Each row is a point on a landscape with many peaks, with its height.
From any point a climber takes the steepest step (rise divided by distance) to one of its 4 nearest points. It stops when none of these is higher. Distance is the straight distance between rows; heights are no part of it.
q_529: [-23   2 -10   6 -10  21  13   5 -18 -39  -5  -3 -25  34  14  13  -5 -11
 -21  13 -26]  height 76.0
q_795: [-57 -68  28  25  59  -2 -30  11  16  -1  32 -27  40  -5  -2   7 -27  19
  20   3   9]  height 29.1
q_847: [ 16 -35  15  35  -8  -9 -20  49  10  51 -20 -17  29  30   4  36  -8  20
  16 -17  38]  height 51.4
q_804: [ 18  37   7  29 -12   4 -16 -68  29  23  -4   0 -10 -33   6 -36  29  25
  32 -16  16]  height 28.4
q_296: [ 10  41  -6 -25 -23 -12  -3 -81  23   0 -25 -17 -25 -18 -30 -42  41 -19
  17  21  35]  height 23.6
q_369: [-13   2  -1  42 -29  23  21  12  24 -24  29   7  33  10 -31 -53  71  29
 -31 -20 -38]  height 29.6
q_962: [  6  11  -3  23   3  16  40 -39  -4 -31 -25   2  23 -32  13 -27  34  27
  -6  -4  13]  height 56.8
q_224: [ 14  43  -5 -11  30 -43  -1  48   1  26  40 -14   9 -13   2 -19  12 -48
 -59  -5  -1]  height 53.5
q_335: [ 10   1 -30   1 -47  33  34 -18   8 -23  21   1 -24 -40 -45  57  14  18
 -14   1 -23]  height 35.5
q_505: [-15  25 -30 -17 -36  -6  13   2   3 -50 -23  37 -19 -24  -5  36 -38 -33
 -25   5 -31]  height 58.3
q_414: [ 14  30 -15 -24 -42   6   2 -41   9 -12 -15  34 -51 -17 -47   1  28 -21
   9  18 -32]  height 43.9
q_727: [  0  20   7  20  -9  12  11   0  13  15 -11 -18   9  16  17 -50  28  45
  13 -20  19]  height 54.4
q_428: [  1 -42  29 -17 -11  32  -3 -25 -13   2 -44   5 -14  -3  35  43 -30  34
  22  23  -9]  height 75.3
q_951: [-12 -45 -23 -11 -25  35  20 -13  -7   3 -40   8  30 -59 -34  -2   4  23
  26 -12  37]  height 31.2
q_863: [ 24  33 -44  -4 -39  -8  -5 -48  26  -2 -15  26  22   7  13 -20  18  48
  49 -14  28]  height 16.1
q_617: [  8 -30 -11  43  14   8 -15  43  17   1  12 -11  10  35   0  -9 -75 -14
  29 -16  47]  height 17.7
q_251: [-17 -76  53   8  29   5 -34  10 -21  18 -38  -2  37  28  15   3  26  35
  -8  -2 -27]  height 46.6
q_256: [-11 -51  26  37  51  35 -13  19 -17 -62   8  -1   4 -34 -24  -4 -24 -20
  -3   8 -29]  height 66.2
q_212: [  7  78  -3 -23  16 -40  -3  10 -29   3   7 -33  -6  -7   7 -18  -4 -31
  -6   7  -6]  height 49.6
q_880: [  2  11  -1   4 -25  23 -10  24 -21   5  48   4 -23  38  13   8  42 -37
 -40  28 -32]  height 48.9
q_33: [ 15  15  37   8   1 -59  19  28 -31  16 -34 -21   2   5  -9  21   5  18
 -28  32 -15]  height 42.6
q_608: [-14   0   6   6 -27  13  26 -12 -22  20 -12   2 -12   9  22   0  -5  22
  59 -11  26]  height 49.7
q_334: [ -3 -48  21  46  -8  -1  10  37  -8  53  -9  11  40  35  -2   7  -6   1
  17  -6  24]  height 39.5
q_593: [ 19  21  19 -23   7   8   3 -59   6   8  -2 -23 -12  -6  -6 -48  24 -11
 -12 -26  -8]  height 45.3
q_443: [-27 -83   6  22  35  -2 -47  16  16  -4  37  -9  36  -5 -22  22 -16  14
  -5   9 -10]  height 23.0
q_965: [-17 -19 -29 -16  -6  31  25  -9  11 -34 -19  -8  16 -12 -26   0   5   2
 -13 -30 -24]  height 47.7
q_718: [  3  53 -15 -18  -5 -27  41  -7  22  24  11  21 -34 -29 -69 -34   9 -24
 -39  11  -9]  height 28.1
q_943: [ 15  29   4  10 -11  26  41 -55 -20  -1   9  18 -60  -2 -34  -1  32  -6
  -2   5 -10]  height 32.9
q_264: [ -9 -14  23  12   1  -9  -2  12  -5  36  -4   2  32  48  61 -15  -1  38
  18   8  37]  height 54.2
q_25: [  2  45  29 -14  37 -17 -52  11  -4  18  43 -18  25  45  40  12  -9 -24
   6  46  10]  height 36.5
q_918: [ -1  35  20 -27  48 -15   2  28 -10  57   8 -12   2  -6  15 -39  12 -43
 -70  22  14]  height 50.4
q_73: [-36 -19 -16 -14  16   0 -44  39   6 -15  -2  22  43  27  14  17 -27   8
 -19  18 -11]  height 38.4
q_801: [ -9  16 -37  -8   0   1  31 -20 -19 -30 -54  19 -38 -16   4  18 -27 -38
 -26  28 -12]  height 80.8
q_289: [ -6 -30  -9 -18   1   4   3  26 -30 -15 -29 -12  59 -13 -13 -16 -25  36
  20 -49  -3]  height 65.8
q_616: [ 17  48 -39   1 -27 -27  -8   6  16 -24  26 -12  -5  -9 -53  -3  17 -12
 -22   0 -37]  height 33.3
q_806: [ 19  55 -13   1   1 -16 -14  22   3  21  25 -17 -14  -5 -20 -48  18 -32
 -10   4 -20]  height 63.2
q_245: [  8 -50 -18 -19 -18  -2  29  -5  19  11  -7  18   2 -43 -27  20  -8  18
  46 -11  64]  height 47.3
q_158: [ -8  42 -13  -6 -12 -26 -30  13 -31 -41   3  27   7 -14  39  24 -38 -26
 -28  27  -7]  height 49.3
q_731: [ 24  21 -12  -4  -9   5 -26 -24  24   0   2 -14 -29  12 -39 -15  45  11
  14 -16 -32]  height 25.8
q_531: [ 13  50 -32 -34 -25 -16  -1 -21  15 -31   9  13 -12 -17 -38   0  14 -50
  -6  18 -24]  height 40.5
q_41: [ -2 -22   8  -1 -15 -16  16  41 -10  20   5  -1  10  35  -6 -25  17  55
   7 -34  15]  height 72.5
q_635: [ 34   3   2  -2 -31  29 -22  22  12 -12  -6   0 -35  15  25  52  26   4
 -23   5 -28]  height 34.3
q_406: [ 18  47   5  33  14  -6  12 -31  12 -37  22 -24 -17  -6  -7 -61  17 -31
 -41   4 -15]  height 64.9
q_682: [ 13   6  -5  -6  18  -9   9  52  -9 -11   3 -17  26  19  -1 -12 -60  -3
  24 -38  57]  height 27.4
q_664: [  3  -9 -28  -7 -39  42  20 -37 -24  32 -12  15  -9 -22 -26  -9  34  23
  37  44  14]  height 60.0
q_999: [ -5 -43   5 -41   7  14  21   6   3 -28 -12  29 -26 -35 -16  33  -7  29
 -15  -9 -23]  height 50.5
q_546: [  9  19  11  10 -19  14   4 -54  10   0 -12   7 -48   2   7 -21  55 -11
  18   8   9]  height 37.1
q_424: [ 31  -9   0  35 -42   4 -24  13  42  22  16 -11  22  32   7 -29  47   9
   7 -30  29]  height 35.4
q_24: [-16 -27 -20 -15 -18  12  18  12   9   6  -3  12  -5 -46 -34  19 -19  41
  12 -52  -4]  height 40.4
q_634: [ 17  18  -2 -24 -12   2 -25 -24  27   2  -2  -6   2  41  21 -29  21   9
  -9  -8   3]  height 76.5
q_243: [-11 -44  24 -11   2  39 -10  13   2  -8 -14   2 -12  14  29  41 -22  23
 -24 -13 -38]  height 60.4
q_537: [-21 -55   4 -20  28 -43 -41  23   7 -17 -23 -10  47  -6   4  26 -44  21
 -23 -29  15]  height 15.4
q_258: [ 37   3  13   3   2   3 -21  -7 -15  35  48  10 -12  28   0 -19  57 -57
 -47  -1 -42]  height 53.7
q_688: [  4  49  -4  15  -4   1   8   7 -29 -16  38 -25 -13   3   1 -27  11 -33
 -26   2  11]  height 72.8
q_322: [ 16   2  -2 -21 -10  28 -24 -35  15  -8 -24 -19  21  20  30 -15   9  18
  26   1  -5]  height 51.0
q_904: [  9  34   2  23  38 -31  23   2 -59  18  26   1  -2  17  -3 -30  26 -52
 -30  19  -7]  height 54.5
q_45: [ 16 -12  -1  30 -45 -16   6  14 -27  18  22  11  -5  41  18  46  -5 -49
 -22  23 -58]  height 45.1
q_623: [-29   3  34 -23  10  13   9  -3 -11  -3 -38  -1 -10  26  38   9 -11  34
  -3  27 -15]  height 60.5
q_560: [-14   1  -1   3 -12 -23 -54  17 -17  -8  24  34  19  17  32  46 -11 -29
 -22   9  -8]  height 44.0
q_522: [-14 -72   6  25  62  -6 -39   0  45 -32   1 -26  16 -44  14  52 -33  24
  21  -7  38]  height 1.2
q_896: [  1 -66  32 -13 -18   0 -25  -6  41 -22 -15 -15  19 -29  12  58  12  50
   0 -11  27]  height 32.8
q_827: [-33 -21  25 -18  14  30  13   5 -19 -24 -38  33 -25 -33  -5  35 -32   5
 -25  20 -32]  height 60.1
q_392: [ 14 -12  24  -6 -12  -2 -50  -9 -21  26  44   8  -5  40   5  28  23 -42
 -15   6 -19]  height 44.5
q_629: [  8  23 -12  -3 -16  20 -10 -33  -7  -3  17  -3 -31 -25 -27  70   4  14
  -4   6 -23]  height 45.2
q_404: [  2   0 -11  12 -10  -7 -16   9  26   5  19  -1  56  25  24 -53  28  22
  -8 -13  41]  height 48.4
q_535: [  7  21  18   0   5  -3  -9 -21  26   6  46 -33 -15  18 -57 -59  17 -23
 -61   6 -18]  height 52.9
q_647: [ 18  19  42  -8  41  11 -29 -13   3  45  15 -39 -13  15   7 -36  27   2
 -28 -10  -4]  height 36.6
q_883: [ -5  -4 -13   3 -34  24  15 -26 -10 -28 -23   1 -32  -1 -10   4  19  13
   8 -12 -32]  height 61.5
q_626: [  0 -34 -12  -3  -4   1   7   8  16  -5   5  -4  78  23  -2 -46  41 -21
 -74   1 -20]  height 46.5
q_791: [ -3   4  31   3   2 -74  41   6 -37  -5 -31 -26 -33 -27 -36  33 -20   1
  10  15  -6]  height 39.3
q_957: [ 10   6 -53 -33 -36   0   9 -26 -16 -11 -51  14 -40 -10 -28 -19  20 -35
  21  43 -21]  height 34.4
q_725: [  9  25   4  -6   9 -21  -3  18  -7 -24  29  -2  42  28  14 -29  33 -57
 -68  -1 -12]  height 50.9
q_433: [ -3  39  21   3  33   7  -8  15   3  11  41 -13 -10  65  47 -14  12 -57
 -30  31 -21]  height 44.1
q_714: [ 16  32  -5  21  13 -35 -10  -4 -34 -11  27   1  40   5   4 -21   4 -59
 -20  29  -9]  height 52.7
q_875: [-30  -5  17   8  19   5  18  33 -26 -47  -9  28 -22   0  19  38 -30   0
 -40   6 -43]  height 72.6
q_401: [ 22  17 -13   1  -2  13   7  48  69  21   6   4  38  35  21 -40 -13 -11
 -19 -18  79]  height 26.4
q_395: [ -6  51  12   3  10 -42   1  19 -54   3  14 -11  13   1  13 -14 -17 -46
  -9  17 -18]  height 52.3
q_419: [  4  52 -29 -32   9 -42 -32  17 -12 -15   8 -13  -5   0  20 -14   8 -34
 -13 -12 -17]  height 39.9
q_902: [-29  19 -32  -8 -26   2  38 -16  -1 -30 -13  11 -30   4  14 -10 -32 -21
 -34   3 -28]  height 68.1
q_536: [  9 -17   1   1   7   9 -13  38   2  36  18  -4  49  57  25  -2  -7  32
  27 -15  33]  height 76.9
q_783: [ 25 -33   6  30 -20   3  -3  45  24  21   0  10  48  19   3 -30  -2 -10
  15 -13  43]  height 48.6
q_340: [ 11  60 -12 -19  14 -54  14  21   3  44  11 -10   2 -30  17 -37   4  28
 -31  -1  22]  height 22.7
q_955: [  0  -4 -47   1 -64  28  21 -50 -13 -17 -32  32 -12 -18 -29 -41  29  22
  21  -5 -12]  height 81.5
q_750: [ -1 -17 -48 -25  -3  22  23  11 -34  24   5  27  18 -22   3 -31 -20 -14
  34  -7  38]  height 49.8
q_138: [  8 -36  13   9   3  10  -6   8  -7   4 -17   1  -8  -2  57  19  14  50
  40   7  19]  height 81.0
q_655: [-23 -32  21  36  18  47   0  10   4 -30  30 -11  10 -28  -3  30 -37  -3
  47   4  20]  height 11.5
q_441: [ -8 -25  -7  11  20  16  -3  23 -34  -4  15  -6  18  -1  -3   5 -36  18
  32 -42  29]  height 38.8
q_102: [-21 -66  47  11  24 -18  -6   0 -11  42  11   6  31  29  32  18  -2  32
  13  34   5]  height 41.9
q_898: [-15  -1  29 -17  13   7  -1 -25   2 -18 -26 -21  59  22  19 -44  39  15
 -28  15   6]  height 38.5
q_797: [  3  -6 -61 -32  15  28  18   7  27  17  29  45  -4  -9  -6 -29  18   4
  50   3  33]  height 35.8
q_375: [ -1 -60  -2 -17 -18  15 -21   4  30  17  13  39  13  25   6  62  18 -11
 -17  10 -32]  height 47.0
q_497: [ -3  11 -15  -6 -11  23  27 -32  17   4   8   8  24  -6  36 -48  15  23
 -12   3  73]  height 30.3
q_58: [ -9  86 -21   5  15 -25  20  -1   7 -16  12  -6 -22 -12 -45 -21 -14 -33
  16 -15 -10]  height 37.6
q_4: [ -6 -37   7  46  25 -22 -34  39  22 -35  29 -10   9 -21 -18  24 -57 -14
  46   1  35]  height 23.7
q_762: [ 13 -21  -4  20  12 -15  -2  24  -1 -10 -22 -23  29 -13 -26  11 -32  39
  21 -31 -11]  height 45.7
q_836: [ -6   9  -5 -10 -14   7  36 -29  15 -20 -16   9 -54  -7  -9  61  16  -5
   9   8 -41]  height 54.0
q_432: [ -2 -65   2  -5  20   7 -29 -15   9 -45   0   4   8 -43 -37   4 -42  -1
  23   1  -2]  height 39.1
q_995: [ -4  21 -32  12 -32  20  11   7   0 -23  25  25 -57 -37  -7  73 -13  -4
 -20   3 -11]  height 36.3
q_547: [ 30  50   8   9  11 -27 -15  23 -45  23   8  -9 -21  -6 -13  24   5   2
  14  11  -9]  height 46.9
q_65: [-10  19 -15 -15 -23  -5  29  -5   7 -37 -30   1  18   8   6 -28  11   4
 -16 -19 -35]  height 59.4
q_636: [-36 -34  -5 -32  32   4  25  15 -26  16 -30 -16  33 -51  24  -8 -30  13
  29  -7  22]  height 24.6
q_520: [  1 -19 -35  -8  17  23   3  13 -56  32  17  22  -7 -18  -3  11 -19 -25
  53  19  29]  height 67.5
q_242: [  4  54   9  -3  19   1   1  19  -5  36  23   9 -61  -7 -30  36  32 -10
  15   2  -7]  height 36.2
q_813: [ -3 -55   1 -16   1  25   9  21   1   8  12  18 -15 -39 -19  33 -14  34
 -14 -34 -15]  height 49.1
q_848: [ 21 -31 -26  -5  -3  36  34   8  -8  29  26  17 -33 -39  -8  -2 -13  -4
  67 -17  49]  height 72.7
q_596: [  1 -32  12 -14  21  45   1 -18  21  -6  20  17  -4 -79   8  71  -7  21
   3 -11  -9]  height 38.6
q_705: [ 23 -25 -61  27  13   5   7  43  13  -9  -5  -2   6   3 -23   5 -54 -24
  48 -43  49]  height 7.5
q_39: [ 37  23 -17  -1   0  -3  -8 -38  43  15  13  10   2  14  40 -48 -15  43
  30  -4  54]  height 11.8
q_198: [ 28  20 -32   2   5 -19 -34 -12  25   3  41   2  32  29   7 -22  26 -44
 -36 -13  -9]  height 44.7
q_732: [-13   9 -24 -39  -2   1   4 -14  13 -36 -30  25  28  10  11  -9  10  -4
 -35 -18 -41]  height 48.7
q_37: [-39 -48  13  -8  58   5  -9 -18  -7 -25 -16  17  24 -31   6  -4 -64   8
  13 -12 -17]  height 22.4
q_452: [  1 -50  18  44   2  13 -26  49  -5  17  22 -16   7  -1 -12  37 -19  12
  36 -34  43]  height 36.8
q_625: [-49 -25  15 -32  22   9  37  -9 -37  14 -57   8  22 -19   3 -23 -24   5
  13  22  15]  height 34.2
q_730: [ -6  -3 -36  -8 -24  33  18   5 -12  27  -8  32  -1 -24 -30 -24  37  15
  15  73  36]  height 49.4
q_169: [ -4 -27   6   4  29  27  19  -7 -49  20   0  18 -12 -24  19  -6 -48 -19
  45  -3  32]  height 48.0
q_341: [ 15  19   4 -26  27 -22 -29 -64  39 -14 -16 -17  42 -11  46 -15   9   4
  28  21  18]  height 22.5
q_465: [-11  15  14  29  -8  40  -8 -21  -4 -17  17  -8 -16  39   0 -16  42 -12
 -10 -29  -6]  height 33.2
q_148: [-27 -43 -18  -9   8  22  32 -30 -11 -10 -42  16 -33 -32  21 -11 -28 -18
   3  37  -3]  height 61.4
q_651: [ 14  18   1   4 -33  11  25 -26  15 -44 -23  -4 -43  12   7   9   1  -2
  18  18 -22]  height 61.9
q_941: [-37 -43   9  -9   5 -29 -31  -1  26   5  -7  10  69  46  12  -5  -8   3
 -39   7   2]  height 32.6
q_776: [ -7  56  11   5  11 -32  30  20  26  42   7   7 -26 -21  -8 -34  31  23
 -32   5  -5]  height 35.6
q_562: [ -6  -9  -9   4  12   0  15  28  -1  18 -17   2  20   8  10 -33  -7  19
  29 -36  38]  height 52.4
q_888: [-39 -21  -8   0 -16  21  14  34 -11 -44  13  21  -7 -17 -10  12 -17  11
 -34 -10 -42]  height 62.3
q_293: [-50 -70  29   8  29 -22  -6 -21  26  35  10 -15  57  38  -7   7 -58  12
  18  22 -10]  height 15.1
q_233: [-11  45 -40  -2 -36 -13   5  -6   7 -36  -7  38 -19 -38 -35  12  25 -13
  15   3 -35]  height 74.8
q_501: [ 42 -50 -42  -2 -45   1 -55  27  27  17  -1  20  24  33  17  42 -19  10
 -24  -8 -36]  height 39.6
q_390: [ 11   4 -14 -22 -27  26  -1 -44  -8   6   6  -7 -45 -15  -8  69 -13 -31
  -6  25 -11]  height 46.0
q_699: [ 10  48   6 -20 -17 -27  24 -57  27 -23  11 -11 -20   9 -47 -42   5 -21
 -44   0  -6]  height 50.3
q_532: [  1  35 -19  25 -56 -16  11  27 -21 -51   2   0   4 -17  10  28  -5  -6
 -22  -1 -42]  height 45.4
q_261: [ 16 -32 -25  11 -28  -5  -5  23  28  -3 -29  -5  28   7 -11 -21  12  44
  37 -32  36]  height 45.0
q_177: [  0 -38  19  38  -3   1 -11  48  26  48 -36 -10  32  56  32  35 -18  27
  31   8  52]  height 40.0
q_397: [ 21   3  11  -5  16  -6 -26   7 -22  31  16  -8 -29  20   6  38  22 -25
   4  10 -30]  height 41.5
q_787: [  0 -39  -9  11  -7  15  28   3 -17   2  -2  -7   4 -38   0 -23 -29  -8
  33 -10  13]  height 36.4
q_455: [-12 -86  14  -9   8 -28 -28  -2  41  21 -11   5  11  27  18  46 -23  46
 -10  -2   2]  height 44.4
q_793: [-27 -11  -1 -13   9  -4 -44  -9  12 -12 -11   2 -23   9  41  26 -27 -15
  12  34 -23]  height 16.3
q_470: [  8  39  17 -38  -6  -3 -25 -49   4  -3  -3 -20   6  42  35  -6  22  -4
   0   2   0]  height 55.0
q_6: [ -1  28  -5  31 -22  23  26 -71  -1   3 -15 -12  22 -27 -18 -55  35 -23
 -12  20  29]  height 40.6
q_427: [ -4  49 -18 -10  23 -48  12  12   9  36  10   9 -67   3 -45  -9   2   2
   7  20 -23]  height 36.1
q_542: [ 12  39  15 -13  13 -29  29  20 -12 -28   4 -12 -60   9  30   7 -38 -34
  13  13 -22]  height 66.0
q_818: [-42 -67  12  -6  41 -31 -41   9  26  23 -12  13  56  22 -18  24 -40  -3
 -16  11  -7]  height 25.4
q_319: [-13 -37  38  15  21  16   8  11 -37  28  -7  -2  19  22  37   9 -20  53
  33   1  23]  height 54.1
q_967: [-28   7  27 -27  43   5  48 -14 -31   4 -17  10  22  17  40 -24   7  17
  21  -4  26]  height 23.9
q_916: [ -6 -21   7  27 -28  15  38  19   6   7  10 -21  59  47  -2 -55  62   1
 -30 -31  31]  height 39.0
q_968: [ 33  16  20  -1  -4 -10 -36 -58  36  10  -3 -13 -15  11   1   8  14  21
  47  -5  28]  height 47.4
q_551: [ 32  28  -1   5 -21 -10 -25   9  -8   2  30  -4 -26 -33   5  81  -8   1
  -8  11 -28]  height 39.4
q_469: [ -5  -8  -3   5 -10   6   1  14   8  11 -24 -14  37   2  16 -11  10  14
  12  -7  25]  height 65.1
q_746: [ 12  35   8   5 -10 -23  39   3 -29 -14  20  10 -54 -23  -9  41 -10 -15
  13  16   7]  height 59.5
q_400: [  2 -29   3  14  30  31 -10 -15   4   9  46  -4 -14 -37  14  67 -34  -9
  59 -26  30]  height 18.4
q_637: [  5   7  31 -21  15   4 -35 -27  13 -10  30 -37  38   3   5 -51  36 -15
 -49 -13   9]  height 33.5
q_482: [ 10  -9 -43 -16 -39 -12  12 -29   4  24 -44  14  13 -39  25 -27  21  13
  25  30  42]  height 37.7
q_324: [  2  32  13  34 -27  28  52 -61   3  -3  23  25 -13  -1   5 -31  46  19
  17  15  23]  height 43.5
q_873: [-49  12 -12   2  -4 -16  13  44 -44 -53  -7  19 -18 -21  10  34 -30   1
 -51  14 -30]  height 63.1
q_648: [-11  23  21   4  10 -21  -1  -9  19  -3  -1  -8  -3  31  63 -11  18  24
  19  -2  45]  height 38.2
q_307: [  9  -9  39   3  -4  -7 -30 -22   7 -13 -16 -11  42  42  27  -1 -22  16
  -5   6 -16]  height 42.2
q_919: [-17  20  -1  -1 -15   7  67 -63 -13 -27 -38  -6  -9   6   0 -57  12 -15
 -19  17 -11]  height 57.1
q_478: [ -8  28 -19 -22   3 -11 -30  17 -13 -20  12   3  14  34  30 -22 -12 -44
  -1  -8 -38]  height 44.3
q_833: [-12 -17   4   3  35 -14  -7  14 -16 -23  -5 -26  50  -2   5  -5 -69  10
  45 -15  28]  height 28.3
q_897: [ -5  -4 -14  10 -50  38   9  47   0  10  24  -4 -48  -1   9  83  38   5
 -36 -18 -53]  height 29.2
q_70: [ 19  53 -39  15 -34 -15 -16  43  21 -20  37 -27  -6   5 -26 -29  20 -52
 -29   2 -43]  height 49.5
q_920: [ 28  -7 -42   7 -50 -10  -7 -38  25  29  -3  17   3   0   7 -28   7  20
  42   5  53]  height 19.3
q_952: [ 24  -2  26  50 -39 -30  -6  30 -31   3  15 -47   7 -34 -16  41  -4   1
 -13  23 -33]  height 42.9
q_188: [ 24  -9  37  -1   5   4 -21 -11 -23  14   2  -9  20  47  28  13   4 -23
 -12  16 -18]  height 43.6
q_933: [ 23 -17  27 -31  -1  15 -46 -39  13   7 -24 -12  -7  20  23  40   5  -1
  51   9  25]  height 67.4
q_190: [ 12 -69  11   7  25  27   8 -25  19   8  19  -1   2 -61   9  62  -5  38
  31  -2  42]  height 29.3
q_409: [ 14   3  10 -17  16  -6 -35 -32  13 -30 -19 -13  40  29  27 -39   8  22
 -15   6  38]  height 46.7
q_686: [ 25  38 -13 -32   7 -19 -51  13   7  27   6 -19 -22  16 -30  21  10  -2
  12 -14 -19]  height 42.3
q_399: [ 18  45   7  27  15 -67  -3  32 -46 -22  -8 -17   3 -33 -28  -1 -25 -20
  -1   7  -9]  height 48.5
q_671: [ 14  19  20  15  22 -25  -9  50 -35  41  38 -27 -48  20  -9   1  15 -17
 -22  12 -13]  height 37.3
q_970: [ -8 -16   3  -9 -24  18   2  44 -34 -24 -13   6  14  26  24   8  -4 -30
 -56   0 -50]  height 69.4
q_840: [-24  42  38 -15   7 -22  -4   8  39  55  21 -11 -31   1 -56 -30   8  10
 -54   0 -24]  height 41.3
q_66: [ -6  36  28  -1   3  -6  -4   5 -13 -19 -10 -21 -43  26  24 -11 -24 -23
  -4  18 -11]  height 70.4
q_200: [-29 -37  -4   8  65 -10 -62 -17  25 -72 -10 -11   3 -57   3  36 -29  -3
  31   5  19]  height 13.3
q_333: [  0  37 -17   1  -5 -49  59   4 -14   7  -4  23 -33 -12 -56  -1  -3 -40
  14  51  -7]  height 24.9
q_985: [-26 -52  16  -4  31   1  -8  12  -2 -30 -16 -13  31  13 -16 -25 -33  19
 -14 -10  -8]  height 20.9
q_581: [  8  17  10  27  -1 -54  -1  43 -35  24  -7 -39   1 -21 -27  13  -1 -22
 -18  33 -18]  height 44.8
q_408: [-28 -47   5 -18  33   5  -8 -14   5  -2 -22  21   3 -63  19  23 -34  14
  11  14  -6]  height 22.6
q_610: [-31 -15  11 -14 -10  31  31 -50 -25   6 -35  29 -48 -16  18   3   0 -12
  -4  27   1]  height 53.0
q_240: [  6  28  -1  17  -9  28  19 -38  20 -30  -2   6 -36  -4 -54 -30  33 -11
 -25 -17 -23]  height 36.7
q_774: [-25  28  28 -13 -20  16  32 -13 -23 -42 -27  21 -28  16  18   3   8 -24
 -15   5 -27]  height 69.9
q_555: [-21 -25 -30 -17   0 -22 -10  -4  15 -32 -45  25  46 -42 -23 -17 -37  28
   0 -57 -20]  height 28.2
q_678: [-55 -39  19 -21  39  -3 -40   4   3  -9 -11   4  24 -16  16  12 -18  24
   7  -3 -16]  height 28.5
q_357: [  3  24 -38  -3  -3  17  19 -19  67  40  25  47 -24  -6  22 -47   1  25
   7  -2  46]  height 22.8
q_7: [ 19  47 -27  13  -6 -16  -3  30 -22  18  40   5 -40   3 -36  35  21  -6
  -9 -16 -35]  height 43.0
q_749: [ 15   5 -26  29  11  20 -17  41  45  -2   4  -4  -5  37 -12  13 -34 -50
  28 -52  54]  height 17.3
q_431: [-25   2  -3  46 -32 -42 -20  30 -34 -33   3  11  26 -38  14  14 -18 -12
 -42  26 -13]  height 55.1
q_317: [-10 -52  37  31  34  10   1  23  -4  21  13 -11  22  18  22  12 -27  35
  24  -3   1]  height 41.4
q_977: [ 23  85  17 -13  43 -23  27  17 -16 -10  35 -36 -43  12   0 -49  -1 -44
 -23  16  21]  height 46.3
q_545: [ -2 -18   3 -39 103  -1 -21  -3  37 -38 -15  24   5 -68  -4   8 -32  -6
 -17  12 -16]  height 9.8
q_51: [-20  18  -1  -9 -15   7  39 -30   1 -48 -23  10 -42  29  11 -12 -31 -27
 -10  20  -1]  height 69.5
q_803: [  4  59  11  -5   9 -38  -6  -8  19  30  33  14 -45 -17 -55 -52  23 -10
 -27 -11   5]  height 33.0
q_425: [ -6 -16  -6 -35 -31   9  12 -58 -10  12 -46  12 -28 -15   7  32   9 -14
   1  50 -17]  height 46.8
q_98: [ -3 -25 -16  12  -5  15  45  30 -23  12   8  -4   3 -23 -26  -8  25  33
  -5 -43  18]  height 51.2
q_874: [  6 -10   6   3  23 -18  -5  36  14 -11 -47 -27  75  29  -4 -12 -42  14
  18 -33  55]  height 16.4
q_207: [ 18  34  -8  -3   0  18   1 -31  31  23   5 -21 -31 -17 -29   4  11  -6
  16   1 -18]  height 29.7
q_622: [-15 -44  16   5  15  18   1 -20  13   8 -29   9  -1 -66   0  23  -2  32
  32  -4  29]  height 31.6
q_130: [ 14   4  29  -9  19  -3 -33 -14  18  14 -14  -4   2  52  37  10  14  -4
  21  -3  -7]  height 52.0
q_654: [ 30  24  22  23  -3   5 -23 -32  35  -8   9  -6  12  22  -5 -48  31  26
  15  -7   0]  height 43.7
q_153: [ -5   2  -2 -20  -5   8  33 -29  -9 -36 -45   7  13 -10  41 -29   4  13
   0  -1  -1]  height 81.4
q_930: [-18 -75  11 -12  22  23  10 -13  -5  12 -14   2 -31 -60  27  56 -22  12
 -18  11   7]  height 30.2
q_681: [  9 -33  22  -4 -45 -11 -25  16  12   8 -37  -6  49  29   1   7 -30  14
  -8 -31  14]  height 29.9
q_271: [ 37  -2  -2  -3  20   3 -20 -37 -10  24  16  -2  18  46   8 -30  15 -54
 -38  -1 -29]  height 49.9
q_385: [ 27  37 -28   5  -3 -33 -23  31 -21  33  38  -5   3 -10 -38  18   9 -23
   4   5 -17]  height 54.3
q_325: [-18 -19  25   5  -7  32  32  -3 -11   7  -5   8 -10 -18  24  55  13  41
  40 -15  11]  height 60.3
q_670: [ 10  30  12  15 -25 -38 -19  56  -9  74  35 -19  -8 -14 -29  32  24   3
   4  -4  -9]  height 67.9
q_604: [-44 -20  19 -14  25  27  42 -26 -46  -8 -29  10   5 -20  -6 -21 -39  -9
   6   4 -10]  height 44.9
q_694: [ 16  35   6  -1  -5   3  35 -38  26  18  -4  11 -51 -15 -79 -17  28  -9
   4   9 -21]  height 31.7
q_645: [  6   9 -32  14 -12  40  21  42  32  19  34  18  -7  27  -3 -31 -10  17
  11 -53  47]  height 29.8
q_784: [  6  49  -7   5  -7 -33  12  24 -15  35   6  -1 -37   0 -20   7  31  14
   9   9   3]  height 41.6
q_653: [  2  15 -14  31 -21 -29   7   4 -30 -50  -8 -13 -17 -37  29  46 -20  -3
  -1  32   0]  height 52.6
q_689: [  4 -80  28   4  -3   1 -15   5 -12  17   8   9  -4  22  14  15   7  30
 -13  -3 -23]  height 53.3
q_938: [ -5  20  19  -4 -31  39  15  -4 -32 -31  27   9 -70  16 -10  54  10 -25
 -17  -1 -37]  height 65.9
q_248: [ 13 -20 -18  -5 -17  12  21  13  14  34 -20  11 -13   8   1  25 -14  46
  55 -16  39]  height 39.2
q_83: [ 16  59  -6 -23   1 -13 -17  -6  -7  -3  -7 -35  -7  27   6 -51   0   0
  -3   7 -28]  height 53.6
q_895: [-14 -22   3   7   9  20  13  34 -13   9  17   1  49  15   2 -38   5  24
  -1 -33   4]  height 58.0
q_735: [ 24  14   0  16   2  -9  -9  33 -18  28  35   3   2  17 -16 -25  18 -49
 -31   4 -31]  height 56.9
q_900: [  5  -6   1 -10  -2  43  44 -27 -10  12 -30   6 -12   8  14 -27  19  14
  21   0 -16]  height 58.8
q_420: [ 11   0 -15  21 -12  33  14  17  -3 -32   7  -4  16  19  -6 -34  20  47
   0 -36  52]  height 41.8
q_709: [-14   5  -8  11   4  29  44  28  -1 -22 -13 -22  31   3 -29 -36  -1  35
   2 -48   2]  height 48.1
q_467: [  8  10  14 -14  24  10 -22 -34   8  21  13 -33 -43  -5 -30 -13  20  14
  25   5 -15]  height 35.9
q_614: [ 16  52  -9 -20  -9 -20  38  -3  -3  24  18  13 -57   4 -62  36  21 -17
  11  11 -24]  height 32.0
q_913: [-13 -25   5 -12  28  -4 -69  11  32 -26 -14  18  -4 -17  19  50 -21  31
   3  -5  -3]  height 21.0
q_313: [ 15 -14   4  23 -31   6 -34   1  33  -2 -38 -17  43  38  10   5  14  39
  20 -12  38]  height 49.2
q_572: [ 33  33  -9   8   5 -26 -25  12  15  37  34   5 -14  16 -22 -19  53 -44
 -34 -21 -23]  height 50.1
q_978: [ -4  26  25  -2   2   3  13  16 -23 -13  16   6  27  45  46  -9  -7 -38
 -30  20 -24]  height 48.2

Call two points neighbours if one is among the 4 nearest of the other. Go from one point of each pair to the other, from neighbour to neighbour, staying as high as possible. Name the lowest point that can't be avoided.
q_801 and q_529 | q_51
q_536 and q_256 | q_408
q_801 and q_233 | q_505
q_955 and q_801 | q_883
q_289 and q_41 | q_895
q_688 and q_634 | q_83
